Points, in no order, along strands that fork, close into loops and pass close to each other.
Two points are linked if the straight distance between their rows is under 95.9. Some points are linked to none.
Pufas: 2  26  10  1  19  3  -16  7  12  -41  37  -7  6  -5  0  -2  -12  -13  57  -10  9  45  51  -37  66  32  11  21  -13  -19  -13  -21  -12  -1  44  35  -3  25
Pog: -22  3  7  8  16  12  -2  -11  -14  17  -21  9  10  29  -10  23  0  5  -34  9  -23  -24  -35  45  -34  -11  -3  -16  4  21  1  -2  -8  -17  -27  2  9  -24
nufa: 11  -17  13  -18  -13  23  -1  -16  -29  -59  10  -6  -20  8  -23  0  2  24  5  -22  12  31  33  -25  3  15  8  -7  -7  10  47  -17  -20  3  -70  15  38  -29
murus: -31  1  -21  -19  3  -15  -17  25  35  48  -3  1  -13  -8  14  1  -13  -2  54  -14  14  -28  -6  27  9  1  -27  1  -14  -1  16  3  -2  23  26  -26  19  8
noti: 3  -36  7  -30  13  17  -11  -10  -58  -54  -6  7  23  17  3  -15  -13  -14  -32  3  -8  17  22  1  -16  -10  -3  1  5  12  18  -12  20  1  -81  15  20  -21
gopa: 13  -21  53  -21  7  24  35  -45  -25  -51  11  4  -8  -24  -20  -34  5  7  -4  16  14  2  35  -51  20  -12  13  6  11  -6  28  -15  0  7  -1  51  -28  29
labi: -23  -6  41  -31  11  51  26  -41  -18  9  -15  -10  -26  9  -30  -8  -25  4  5  28  -14  -20  -3  6  -38  -16  5  14  4  22  68  -23  -11  22  -62  -2  20  -6
sogos: -18  -21  15  -45  27  0  -9  -3  0  -2  -10  -11  -8  2  2  -15  -5  -30  -1  7  -16  -11  0  32  -2  -24  -15  -2  2  -3  11  -18  5  -4  -3  17  12  1
leku: 28  -2  -17  11  -19  -21  -23  13  -8  -25  5  6  13  2  25  1  19  -11  -35  -17  -2  23  21  9  -1  18  11  2  1  1  -28  3  9  -17  -35  -4  1  -26
zafig: -8  5  5  -15  -19  17  5  -15  14  24  0  21  -21  0  -12  28  19  46  12  -27  19  -17  -8  8  -23  -11  -21  -29  -11  22  36  6  -7  40  -39  -18  30  -20
rogir: 8  -20  -55  -35  -16  -2  -14  35  -21  -10  -12  28  12  -7  23  -15  -26  -30  -3  -13  2  -9  12  15  -21  -13  -7  9  7  3  -12  14  4  26  -18  -42  9  7
sefa: 37  -35  36  -8  -22  16  20  -36  -41  -48  7  -10  2  -4  -5  -12  11  10  -44  14  5  23  9  -48  7  0  7  13  23  15  10  -14  30  -16  -48  24  -19  -2
vafep: 18  34  -5  48  24  -10  -10  20  -5  -47  43  27  74  -5  6  4  -8  -6  -9  -5  -4  22  45  -27  37  16  34  -3  -34  16  -39  19  3  -11  32  5  -39  -2
zale: -11  -1  42  19  40  1  -4  -30  -22  -19  -14  -21  28  14  0  -9  7  -13  -43  34  -28  29  -3  -6  19  8  9  -5  0  -5  -15  -9  15  -52  -5  58  -30  3
Nurit: -7  -21  14  -35  -6  5  2  -13  15  10  -23  -6  -24  -1  -8  -5  -6  -20  -15  17  -22  -28  -24  29  -31  -25  3  -4  19  -2  16  -3  11  0  -19  -2  14  -5
ruro: 30  -17  2  -21  3  -18  -21  10  -39  -67  16  0  8  6  23  -16  -5  -42  -22  4  -17  55  36  -23  27  8  23  37  17  -17  -18  -10  29  -18  -23  34  -14  2
Fug: -35  17  14  -25  -7  30  18  -22  18  71  -24  16  -44  8  -1  12  -12  31  31  5  5  -43  -37  33  -25  -14  -26  -7  -10  24  36  10  -1  35  -24  -23  18  -1
revag: -11  10  -43  -8  -24  0  -20  21  22  -7  16  -8  -22  -2  -13  7  -19  -11  51  -46  5  4  33  0  -9  16  17  -3  2  -13  35  -6  -49  30  -19  -26  50  -13
sof: -11  4  16  22  47  14  5  -6  -46  -82  19  -1  55  4  -10  -2  -4  -1  -26  -14  -14  13  47  -11  17  4  26  8  -35  12  13  -9  -26  -25  -22  45  -15  -12
Dek: -30  15  -32  -14  -20  -1  -23  25  -7  31  1  8  -32  4  23  37  -16  9  37  -23  17  -5  -12  14  -33  10  -39  -5  2  9  8  1  -16  25  -46  -42  50  -12
situ: 26  -24  -1  -13  -16  9  19  -13  -42  -44  -2  12  12  -9  4  -15  -7  -3  -28  1  4  27  14  -39  2  2  -2  19  15  7  -12  8  25  -8  -25  8  -16  5
pag: -1  13  -55  3  -20  -15  -18  55  13  36  -4  0  -20  -5  31  20  -23  -20  20  -11  11  -7  -9  4  -19  16  -16  19  15  4  -20  14  -11  4  -1  -60  20  3
Roz: -15  23  -1  22  15  -11  -11  11  6  23  -8  -12  6  7  12  18  6  12  -2  -1  -2  -3  -20  20  6  17  -26  -9  -13  -1  -31  -3  -3  -19  10  6  12  -14
magof: 13  -29  28  -43  -8  13  27  -24  -25  4  -3  18  0  -29  0  -49  -6  -33  -10  38  -4  -12  11  -18  -4  -40  -16  14  24  -6  -5  5  46  31  3  -1  -35  38
zom: 29  -36  -2  -39  -34  -12  1  -3  -6  -18  -4  13  3  4  -25  -31  1  -12  -23  -13  -3  -33  9  41  -44  -47  12  -20  13  -4  16  16  18  21  -23  -15  1  -26
sepa: 15  14  -11  33  -7  -1  -5  9  -28  -23  -1  -15  14  8  21  26  3  10  -34  4  -9  47  8  -37  29  40  8  20  3  13  -25  -4  -8  -36  -30  31  -12  -18
mesi: 4  -11  -14  -18  -21  21  30  -11  16  38  -6  19  -6  -29  -11  -25  2  23  28  2  29  -43  0  -15  -9  -23  -18  -10  -1  10  22  19  7  58  32  -30  -10  18
dizog: -8  -22  19  -73  -18  20  3  -14  -2  24  -14  -6  -54  3  -6  -14  -12  -27  13  8  -17  -20  -9  16  -38  -34  6  2  26  -1  46  -15  5  27  -41  -12  21  2
Dubar: 12  -34  10  -19  -8  0  34  -20  -11  28  -12  27  3  -35  -2  -43  4  -12  -18  28  -5  -31  -9  0  -13  -46  -4  -19  18  3  -5  23  30  30  36  -17  -48  24
nus: 26  25  -5  68  -9  -32  5  22  36  18  26  -2  31  -10  2  -3  39  37  18  -11  30  -10  -17  -11  21  20  -8  -10  -24  -2  -34  13  -6  -15  68  -8  -18  2
Garin: 1  -17  -18  -20  -21  31  2  -2  -43  -33  -11  9  -3  -2  9  8  -21  -1  -13  9  8  21  4  -33  -14  9  -23  11  20  21  5  -5  11  6  -65  -9  11  5
Kudi: 18  -13  -1  2  7  -14  15  -6  -34  -58  -5  -13  25  2  -1  -15  -11  -25  -37  5  -48  13  11  -24  5  -4  62  24  20  -22  -11  2  -8  -16  10  32  -45  7
Gid: 5  -3  23  1  7  7  21  -21  6  6  -6  -10  -8  -12  -9  -3  9  4  -5  27  -3  6  -8  -33  4  0  3  -2  12  -9  4  -8  -1  -5  25  14  -19  29
Lizi: 16  -21  9  -58  -47  10  -5  -13  -1  19  -9  12  -54  5  1  -6  -5  -5  -3  2  6  -5  -10  18  -34  -24  -25  5  27  14  24  -5  36  32  -58  -29  27  -11
kazeg: -47  -3  23  -32  61  15  -30  -3  -27  -24  -9  -3  8  5  15  -22  -9  -22  4  9  -9  11  16  14  12  -10  -16  -2  -17  0  3  -24  1  -12  -27  32  19  8
monul: 41  -36  2  -54  -70  3  16  -7  -6  5  -12  18  -33  -7  -2  -24  2  -13  -16  14  13  -7  -15  0  -38  -38  -6  16  42  10  12  4  25  26  -41  -34  -6  2
nugi: 2  22  -27  -8  -11  3  -24  20  28  -15  30  -24  -6  -7  -11  4  -22  -11  51  -38  3  11  45  -17  22  25  30  11  -14  -24  18  -18  -44  20  25  -14  32  3
fadot: -2  -13  39  -19  -9  -4  9  -22  26  9  7  16  -9  -10  -20  -11  28  45  3  -17  15  -29  16  10  -5  -28  -4  -36  -23  3  25  -6  16  27  -6  17  4  -14
Godo: -7  4  50  4  49  -12  -4  -16  -28  -30  -10  5  23  -4  22  -21  8  -18  -23  29  -2  48  15  -20  40  0  -18  8  4  5  -23  -12  33  -31  -1  53  -43  25
kuv: -5  46  -50  67  0  -5  7  25  27  36  14  -17  23  -4  15  16  7  14  37  16  10  11  -32  -32  13  43  -17  30  -7  6  -34  8  -14  -15  56  -31  -10  27
Tubo: -21  8  15  3  63  12  -19  6  -25  -54  12  3  49  17  7  -6  -20  -35  -10  1  -25  19  42  5  20  14  14  12  -27  2  -10  -8  -12  -30  -7  36  -7  -15
bamez: 35  29  2  46  4  -21  5  8  14  -53  43  5  47  -17  -6  11  2  1  9  -13  0  19  44  -39  45  15  57  6  -21  -9  -30  9  -7  -14  65  19  -49  8
siz: 13  -6  41  4  -11  6  2  -25  17  -32  2  -25  -20  -1  -20  6  29  20  -13  0  -6  39  3  -21  16  13  15  -13  -3  -6  25  -21  -5  -17  -9  45  11  -10
zive: 7  -14  -25  -8  -44  -15  1  35  -2  49  -21  29  -39  10  22  4  9  -3  -11  3  16  -30  -52  39  -38  -29  -35  1  24  19  -14  29  18  2  -24  -57  8  -8
bofik: -20  20  8  1  -5  9  6  -18  36  40  -4  0  -23  4  -9  39  13  54  40  -21  24  -15  -26  4  -8  9  -26  -11  -18  3  27  -2  -10  29  1  -15  25  -6
Vom: -9  -7  22  5  44  -16  -14  5  1  -19  12  19  45  -11  22  -31  1  -21  -9  3  10  8  33  13  29  -15  -9  -20  -33  3  -21  0  24  -6  24  23  -24  13
Didak: -30  5  7  -10  10  4  1  -16  32  48  -18  -26  -29  7  -9  11  -11  5  30  11  -7  -21  -28  22  -8  -2  -1  -8  -1  -19  21  -14  -12  6  21  -1  11  8
pugad: -10  16  -1  5  39  -32  -33  25  27  10  27  15  35  -16  21  -28  -4  -19  29  -3  9  0  27  28  33  -1  -17  -20  -28  -13  -21  -3  19  1  43  -2  -1  2
zap: -18  30  -39  19  33  27  -3  14  -14  -40  18  -16  42  11  -8  14  -49  -31  17  13  -45  9  29  -26  25  31  55  39  -1  -14  -8  -5  -39  -11  32  12  -5  14
Venor: 8  -15  52  -14  -4  8  15  -33  4  27  -25  13  -31  9  -12  -18  31  13  -32  27  0  -11  -25  11  -8  -27  -11  -15  11  4  0  0  38  9  -3  16  -14  -8
Nekif: 3  38  -6  36  22  -23  -32  24  23  -9  22  -19  15  16  16  4  -3  -28  -4  5  -14  27  19  14  41  27  35  11  -13  -20  -49  -8  -2  -45  42  22  -15  -20
ruzi: 36  -6  -20  15  -32  -20  8  10  -6  5  -16  7  -3  12  28  3  18  -8  -53  9  0  16  -28  3  -13  -1  7  0  24  0  -39  21  18  -22  3  -22  -19  -10
Minif: -4  1  -51  -7  -4  -14  -11  53  0  31  3  26  -8  -17  42  -6  -22  -36  13  6  14  -4  -9  15  -8  2  -24  35  10  5  -40  13  19  15  19  -50  6  18
gugi: -22  25  -13  27  17  10  -10  -14  12  -2  -12  -41  -1  17  -14  34  -15  -11  8  4  -20  18  -14  -13  12  27  46  13  9  -21  4  -6  -49  -29  22  24  2  -3
tafop: -14  7  27  13  64  -8  -35  4  -15  -52  23  18  61  9  24  -28  -6  -31  -22  -2  -10  22  49  27  32  -17  6  -13  -37  -2  -21  -6  15  -32  -8  30  -18  -11
somi: -47  10  26  -21  19  26  -5  -25  19  27  3  7  -34  11  -15  16  4  37  55  -19  17  -12  3  5  6  -3  -33  -18  -23  6  42  -12  -10  30  -2  7  40  0
gokef: -1  -18  -25  -15  -20  -8  -1  12  -6  25  -34  7  -30  11  3  0  -12  -23  -18  12  -13  -20  -42  43  -38  -21  -6  7  34  5  -3  16  9  -6  -30  -32  3  -5
gize: 24  -29  40  -13  3  16  34  -41  -24  -62  9  -15  10  -12  -36  -27  16  4  -19  0  -7  -13  33  -31  -7  -19  34  -9  -6  -11  44  -10  0  -7  -20  43  -21  2
vok: 13  4  -39  26  15  -14  0  21  -2  1  -3  22  62  -2  -1  -20  -14  -21  -21  5  -24  -24  8  22  6  -8  26  -1  -11  -3  -35  19  -4  -5  43  -22  -42  3
Nakur: -22  18  -45  2  -21  6  -15  35  0  17  13  4  -5  9  10  35  -23  9  55  -38  13  -4  16  4  -19  26  -11  -4  -6  3  22  4  -46  36  -37  -53  49  -7
gezo: -6  5  -20  0  -21  -23  -30  23  30  27  20  -19  -20  3  -10  25  -1  9  35  -36  3  -8  8  30  -15  11  11  -13  -5  -19  17  -5  -27  13  -2  -19  42  -18
Bodom: 16  -20  -17  -20  -18  2  -3  9  -20  5  -12  14  -6  -10  36  -9  -7  -18  -12  9  19  20  0  -27  -1  -7  -46  26  25  4  -33  0  39  9  -7  -26  2  11
Sesi: 22  -1  -6  37  -7  -28  12  -5  14  23  -28  1  -5  2  7  7  35  16  -42  20  0  0  -50  4  0  -1  1  -8  13  -10  -39  14  16  -41  29  -5  -32  -3
nud: 15  -8  23  -26  -7  24  12  -10  -14  8  -14  12  -29  -16  30  -16  6  -3  -6  28  20  30  -4  -45  17  -5  -51  24  26  13  -17  -6  47  10  -11  -1  -11  25
somek: 20  -24  12  -29  -18  -17  -9  -8  27  4  3  15  -6  -11  -17  -30  30  -1  -13  -17  11  -32  8  35  -16  -31  8  -29  -1  -9  22  2  26  18  3  -4  4  -14
sem: -34  20  5  11  2  7  2  -12  -6  18  -17  -10  -12  30  -11  43  5  29  -6  4  -1  -5  -31  22  -23  18  -1  -23  -9  3  21  -5  -23  -18  -42  11  31  -31
duf: 4  32  -45  35  -2  -31  -17  44  29  46  18  -21  -4  4  7  18  -11  -14  24  -6  12  -9  -22  28  0  23  9  16  1  -18  -34  10  -17  -9  48  -34  10  -2
melot: -14  35  -59  33  -9  0  2  41  17  49  -6  -19  4  -4  18  20  -17  -7  41  13  16  -1  -37  -23  -3  29  -22  47  18  2  -28  9  -15  -3  45  -51  7  37
rofan: 17  -36  28  -18  -12  34  15  -32  -48  -72  2  0  -11  4  -15  0  5  20  -22  -1  9  41  29  -36  9  5  -3  2  2  20  28  -21  11  -15  -75  34  11  -10
geni: 3  22  -28  9  4  -1  -12  20  27  -31  47  -12  18  -15  -6  -5  -16  -8  54  -20  7  7  45  -29  41  25  35  19  -19  -25  -3  -17  -25  17  66  6  -2  20
Tizu: -14  -4  33  11  21  21  -7  -24  -22  -29  -8  -7  6  22  -2  23  13  24  -29  6  8  28  3  -6  7  18  -19  -11  -6  20  9  -14  4  -27  -55  41  18  -21
lol: 4  40  -37  76  17  -26  -16  40  21  36  23  -13  24  12  15  27  -2  -1  2  1  -1  2  -20  18  19  42  11  17  -9  -5  -62  8  -14  -37  45  -20  -6  -15
kab: 17  -19  12  -2  21  0  -2  -5  -26  -82  23  -5  33  15  -10  -19  11  -14  -22  -24  -8  9  48  0  7  -14  33  -5  -26  -2  21  -9  -11  -11  -29  38  -7  -18
fal: -2  -11  17  -3  1  -6  9  -8  4  41  -16  33  -5  1  -1  -14  30  13  -35  19  7  -17  -34  23  -13  -18  -30  -20  1  14  -18  9  40  -4  10  -8  -18  -6
zode: -19  -7  41  -51  -6  29  2  -35  -8  13  -16  1  -41  18  -15  -12  -7  -5  14  14  -18  -25  -10  43  -35  -38  -13  6  -3  14  53  -15  19  43  -69  5  32  -18
lolal: 4  17  -42  22  -14  5  24  11  4  27  -15  -27  -11  -14  13  25  -2  16  19  18  -5  12  -42  -55  -5  34  -10  41  27  3  -13  13  -19  0  30  -32  -4  39
meris: -22  -18  26  -31  30  22  -8  -9  -33  -42  -3  2  -8  18  4  -16  -11  -16  6  -8  -2  12  23  12  3  -7  -21  2  -2  10  20  -15  9  -4  -62  24  30  3
bagan: -21  8  -17  -18  17  -18  -39  40  11  27  13  0  -1  -6  23  -5  -4  -16  28  -11  21  -2  13  32  23  1  -25  -4  -13  -7  -20  -7  14  7  17  -15  21  9
bazu: 15  32  -28  61  3  -2  8  22  32  9  22  -12  31  -13  -4  4  11  21  26  1  8  12  -3  -45  36  27  12  12  -17  0  -39  5  -13  -10  75  -11  -22  26
Fer: 4  -26  -29  -43  -29  6  -2  21  -17  -4  -14  28  11  2  -1  -15  -17  -16  -14  -11  -8  -30  5  36  -42  -26  -5  -17  3  14  18  20  5  17  -45  -35  19  -22
Rupa: -8  -11  -13  -35  -30  -9  -11  11  19  28  -10  7  -28  5  -12  12  -3  -4  31  -33  -5  -36  -6  46  -27  -17  -2  -21  0  -10  34  2  -14  26  -19  -25  34  -16
zof: 16  3  -42  9  -22  -16  -25  42  -2  -15  14  4  18  6  15  14  -4  -19  -15  -20  1  7  17  29  -18  18  9  -9  -2  0  -8  9  -5  3  -30  -32  23  -30
Guge: -9  3  17  -8  -12  56  43  -46  -20  1  -16  1  -4  -4  -34  10  -19  27  -5  18  -2  -18  -5  -24  -31  -12  -7  0  5  28  47  -6  -19  33  -43  1  1  -3
nub: 2  23  -40  16  -32  1  -18  42  -8  -6  20  -5  5  8  10  30  0  3  17  -45  1  7  19  11  -22  32  7  -15  -7  0  10  2  -41  13  -52  -59  41  -32
sisa: -5  -8  28  -19  19  10  9  -29  -14  -30  -2  -14  -10  -19  -7  -15  -2  -4  7  11  7  29  23  -39  30  5  -1  13  4  -9  9  -12  5  -9  28  38  -9  31
vidar: -13  23  14  24  37  -20  -25  4  23  1  0  -43  5  26  6  22  -7  -33  2  14  -30  18  -8  11  28  25  31  15  -3  -32  -19  -16  -22  -38  40  37  3  -3
tabo: -27  3  -23  20  7  13  10  -1  -26  23  -39  2  19  10  -2  17  -23  -5  -29  24  -14  -19  -42  12  -28  -5  -13  -8  11  12  -12  14  -15  -15  -8  -14  -4  -8
Gusa: -22  12  3  0  42  -8  -9  4  -13  1  -15  -16  14  9  28  -4  -17  -39  -13  39  -34  31  -11  -16  33  15  -4  33  17  -12  -32  -10  7  -33  27  27  -30  33
Zep: 25  -11  -26  11  -32  -19  8  7  35  19  -16  -31  -21  -1  -15  10  7  -12  -2  -6  -13  1  -36  -2  -12  5  47  2  25  -25  -3  1  -23  -9  37  -6  -9  -6
gebor: 21  32  -31  52  -4  -26  -15  41  20  -2  18  -9  19  10  26  14  1  -19  -25  1  -14  26  4  10  24  32  28  20  1  -12  -60  15  -5  -34  30  -10  -21  -26
Reti: 46  -28  12  -12  -54  20  24  -23  -15  0  -14  20  -19  -3  -17  -21  7  13  -38  7  1  -23  -20  12  -51  -37  5  -3  20  30  20  7  16  28  -48  -30  -8  -12
Morem: -11  11  21  27  32  -15  -11  -4  -6  3  -19  -16  16  17  16  10  5  -3  -22  15  -8  26  -13  2  17  22  -9  -1  1  -2  -25  -12  7  -44  0  35  -2  -9
Mizo: -6  -18  6  12  5  -1  25  -18  -5  30  -19  31  18  -2  -23  -26  2  5  -43  29  -16  -48  -36  30  -25  -35  -3  -28  4  11  -6  28  7  -7  18  -6  -38  2
gev: 19  -14  8  -2  1  -3  -16  2  -28  -60  3  -2  16  15  8  -7  6  -14  -31  -13  -3  30  23  2  3  3  17  -6  2  2  3  -13  9  -13  -55  23  8  -26
nif: -17  -1  0  -27  -28  -1  -3  -4  23  63  -15  16  -44  17  -7  19  0  20  20  -4  -6  -50  -39  61  -35  -30  -10  -6  9  7  32  16  2  29  -26  -26  21  -25
bezo: 9  -5  6  -13  -27  39  32  -34  -25  16  -21  20  -2  6  -7  2  -3  22  -33  11  10  -21  -19  -18  -39  -16  -14  -2  14  33  16  1  10  20  -43  -15  -1  -4
Ribo: 6  16  5  28  27  -15  -11  12  3  -37  31  24  44  -6  32  -3  2  -11  -18  -5  12  32  39  -10  45  13  6  -2  -20  7  -46  7  27  -19  21  24  -25  -2
fari: -15  28  17  4  49  -4  -30  10  13  -27  39  4  21  -10  1  -17  -13  -23  53  -10  13  19  55  -4  53  11  -3  6  -40  -18  -17  -24  3  8  56  33  -2  31
lep: -9  17  32  -3  55  1  -5  -2  -25  -26  3  -11  11  -1  23  -15  -13  -33  -5  36  -12  50  16  -32  57  24  -14  30  14  -8  -33  -16  12  -22  26  59  -23  40
bos: 27  -11  -21  -26  -50  -19  -17  18  18  -10  2  -18  -50  5  -1  5  4  -10  11  -33  1  18  7  8  -23  6  12  7  27  -21  12  -1  4  7  -41  -18  36  -11
zago: -26  16  -4  -22  -20  -16  -14  16  9  65  -2  12  -59  24  17  43  4  21  20  -13  6  -34  -47  56  -42  -2  -34  -12  -4  8  13  21  7  10  -43  -33  32  -18
tafak: -31  12  28  3  32  -1  -12  -8  24  26  14  6  -9  -7  -11  12  15  36  39  -10  29  6  -1  3  27  3  -34  -24  -29  6  13  -11  11  12  24  25  25  9
keza: 10  -28  39  -34  0  2  0  -16  -7  -15  -1  9  -17  -22  15  -37  11  -24  -9  17  13  14  15  -19  20  -21  -28  4  17  -11  2  -15  52  7  -5  22  -14  22
komup: -32  13  11  -27  11  35  13  -36  16  46  -30  -16  -31  4  -22  15  -29  7  38  4  -15  -34  -27  27  -34  -11  -6  1  6  5  49  -7  -21  20  -8  -8  11  8
vak: 8  1  48  -5  23  -12  1  -25  -5  -33  3  -34  -9  -7  -8  -9  10  -13  -13  9  -23  39  10  -35  37  5  27  7  4  -22  2  -14  -7  -34  20  72  -26  22
vubus: -6  -29  -2  -12  3  14  23  -14  0  37  2  27  23  -33  -8  -46  5  8  15  26  11  -48  4  -6  -1  -36  -30  -9  -2  15  5  27  23  40  55  -22  -37  37
Mif: -25  26  -2  32  -10  4  2  0  12  42  -15  -6  -18  26  -1  52  13  50  9  -9  13  -13  -35  3  -8  17  -31  -16  -6  12  10  5  -23  -8  -15  -12  23  -22
Tadi: -20  33  -65  40  -5  -13  -7  49  14  66  -3  -10  -16  9  16  27  -23  1  33  -3  13  -22  -45  23  -16  25  -12  26  14  7  -17  19  -26  -9  20  -63  8  -1
Netof: 13  12  -30  21  -16  -6  1  22  17  1  14  3  10  -20  15  2  12  16  23  -10  28  14  1  -38  14  22  -7  7  -13  -1  -24  9  3  13  44  -23  -15  26
kib: 12  -13  -37  -22  -9  -12  -16  38  -15  3  -7  31  11  -15  41  -29  -15  -39  -13  -4  10  8  12  6  4  -3  -29  16  14  -1  -44  18  40  16  5  -36  -8  18
Dut: 12  13  3  8  -34  -30  6  -10  44  35  6  -23  -39  -5  -7  18  40  35  15  -21  27  2  -29  1  -1  6  0  -8  2  -14  3  0  0  -2  25  -3  11  -8
ruz: 20  0  -43  44  -19  -20  -1  41  5  12  -10  11  12  8  15  8  6  5  -30  -3  2  -7  -25  25  -7  -1  0  6  -2  3  -42  25  -6  -20  18  -44  -16  -21
zados: 17  -11  -16  -40  -32  -22  -28  30  7  2  6  -13  -53  -8  29  -1  -5  -28  17  -18  9  22  8  2  -3  6  -18  25  26  -18  -10  -16  21  12  -29  -16  36  10
Fupaf: 1  -11  -19  18  4  -16  6  9  11  28  -1  39  37  -8  -11  -15  21  32  -7  -17  13  -44  -9  31  -7  -22  -10  -36  -24  11  -9  23  -7  6  36  -29  -7  -7
demip: -8  -20  65  -16  14  14  36  -56  -14  7  -7  6  -9  -13  -14  -38  18  3  -33  40  -13  -20  -5  1  -11  -32  -1  -9  9  12  15  -14  44  9  -22  37  -26  -5
did: 29  -30  37  -9  -13  3  28  -35  7  -39  21  -8  10  -25  -42  -37  20  17  -15  -10  0  -42  26  -23  -13  -37  36  -31  -8  -10  40  6  -4  18  5  23  -13  -5
vete: 12  -19  -2  12  0  11  21  -15  -22  10  -27  7  15  -3  -6  -4  -1  -4  -48  25  -8  -11  -27  3  -27  -21  7  -4  19  18  -10  16  -2  -10  1  -4  -26  0
lome: -26  18  8  -7  26  5  -7  -5  8  -5  -7  -57  -16  14  -16  21  -29  -29  35  12  -32  23  -4  -18  21  24  29  31  19  -32  22  -28  -49  -19  27  24  11  14
ros: -16  23  -11  24  46  5  3  3  -14  -23  0  -12  43  7  -1  -4  -24  -21  -4  18  -34  17  10  -25  29  20  27  15  -1  -13  -23  -7  -16  -24  38  34  -29  20
Dukel: 27  14  -4  58  -22  -34  15  14  33  30  -1  5  8  4  1  5  48  32  -17  -7  14  -12  -39  12  7  -6  0  -22  -11  -11  -31  22  3  -29  53  -21  -30  -9
fube: -13  10  -31  -11  -26  -17  -11  30  4  47  -6  24  -29  7  28  25  11  31  10  -20  26  -16  -34  28  -26  1  -40  -8  7  9  -7  24  11  12  -37  -48  37  -10
Rez: 11  -13  -22  -2  -30  17  16  -1  16  5  0  11  2  -24  4  0  9  28  18  -12  29  -2  11  -37  -4  2  -26  5  -4  14  13  9  -2  33  16  -33  -2  25
lif: -6  -7  -9  0  -11  40  2  -6  -36  -42  -6  0  -17  10  -5  29  -23  15  10  -1  5  38  24  -35  2  25  -11  9  6  17  26  -16  -26  3  -77  4  36  -8
tibam: -25  1  26  1  10  20  19  -28  22  0  -2  -12  -9  -10  -31  11  -2  45  24  -8  4  3  -4  -16  2  7  8  -14  -16  -1  35  -11  -37  4  10  32  14  2
valuv: 28  15  -11  27  -13  7  12  2  17  -48  39  -8  19  -17  -15  8  -2  7  32  -29  8  23  40  -55  33  25  43  6  -16  -10  -4  5  -28  10  51  21  -14  18
fera: 19  -13  38  12  8  -7  26  -26  -25  -58  12  -33  4  -12  -25  -10  12  -10  -14  5  -19  21  24  -44  14  -6  49  0  -1  -12  26  -13  -12  -22  9  65  -29  3
Disu: -9  5  12  12  2  -14  -6  -7  44  40  0  -25  -26  -8  -9  17  14  11  33  -3  2  -11  -32  1  22  12  1  -4  -6  -19  2  -12  -9  -9  51  4  11  8
fuz: 25  -14  -17  3  -15  -9  12  -9  -26  -21  -26  2  8  11  6  8  -4  -20  -57  19  -29  10  -19  -16  -10  3  28  14  30  -1  -25  8  7  -23  -6  -5  -28  0
beme: -8  -8  -9  -37  -9  -23  -30  34  11  24  21  3  -32  -9  28  9  2  -15  34  -26  35  12  24  23  -1  8  -39  10  -4  -9  -9  -10  10  21  -18  -19  45  -5
Dofe: 29  -25  9  -4  -12  -23  22  -16  17  -9  15  4  11  -27  -32  -30  16  6  -14  -7  -4  -32  21  -3  -5  -27  36  -33  -8  -14  12  11  -3  17  48  8  -32  11
gike: -23  2  8  2  19  26  11  -24  7  -17  5  -39  9  -3  -47  8  -14  8  34  -6  -26  -18  6  -11  -3  0  32  -12  -15  -17  45  -14  -54  5  34  25  12  11
gadet: 9  -2  -40  47  6  -17  7  24  -9  21  -17  18  36  13  -10  -2  -1  3  -34  17  -12  -32  -37  27  -17  -9  7  -12  -2  8  -34  34  -18  -21  39  -28  -34  2
zedu: -6  -7  29  21  13  0  14  -25  -2  -25  4  -9  19  -6  -26  -1  10  26  -12  -13  4  10  20  -16  14  7  13  -19  -19  0  19  -6  -18  -14  11  38  -3  -3
kiv: -19  3  -8  12  15  -2  -8  8  17  19  -1  15  16  5  -14  6  1  19  4  -15  7  -22  -4  29  -7  -4  -7  -31  -23  7  8  2  -10  6  7  -11  8  -18
Lufi: 5  0  44  0  -24  25  28  -50  16  12  5  24  -14  4  -31  5  27  61  3  -13  22  -26  -6  -9  -13  -2  -4  -35  -19  19  39  1  9  33  -21  2  8  -15
firuf: 17  -9  6  12  0  -24  13  -6  18  13  -10  -1  2  -15  -8  -11  15  -8  -11  8  -10  -17  -7  -2  -4  -14  17  -12  3  -19  -12  9  5  6  60  -4  -27  14
sanek: -34  20  30  21  34  -15  -16  -8  15  48  -8  -2  2  35  -6  34  17  31  -8  0  -1  -20  -31  39  2  -1  -16  -32  -21  6  -10  2  7  -25  -1  20  7  -27

A piece is all that can be reached along the links. How many separate loops has the piece of each point below (a circle has one, a figure eight two, a Y none), and how many tips (points with one link)?
Tadi -> loops 2, tips 5
Didak -> loops 4, tips 4
zap -> loops 0, tips 3
Garin -> loops 1, tips 0
fera -> loops 2, tips 0
zedu -> loops 0, tips 2

A tip is a point with one link. Name the tips that can be reached along the links from each point below, in the order of the rows.
revag -> murus, fari, bos, Dut
Morem -> zap, Fupaf, sanek
vidar -> vok, lolal, tafak, demip, lome
tibam -> siz, gike
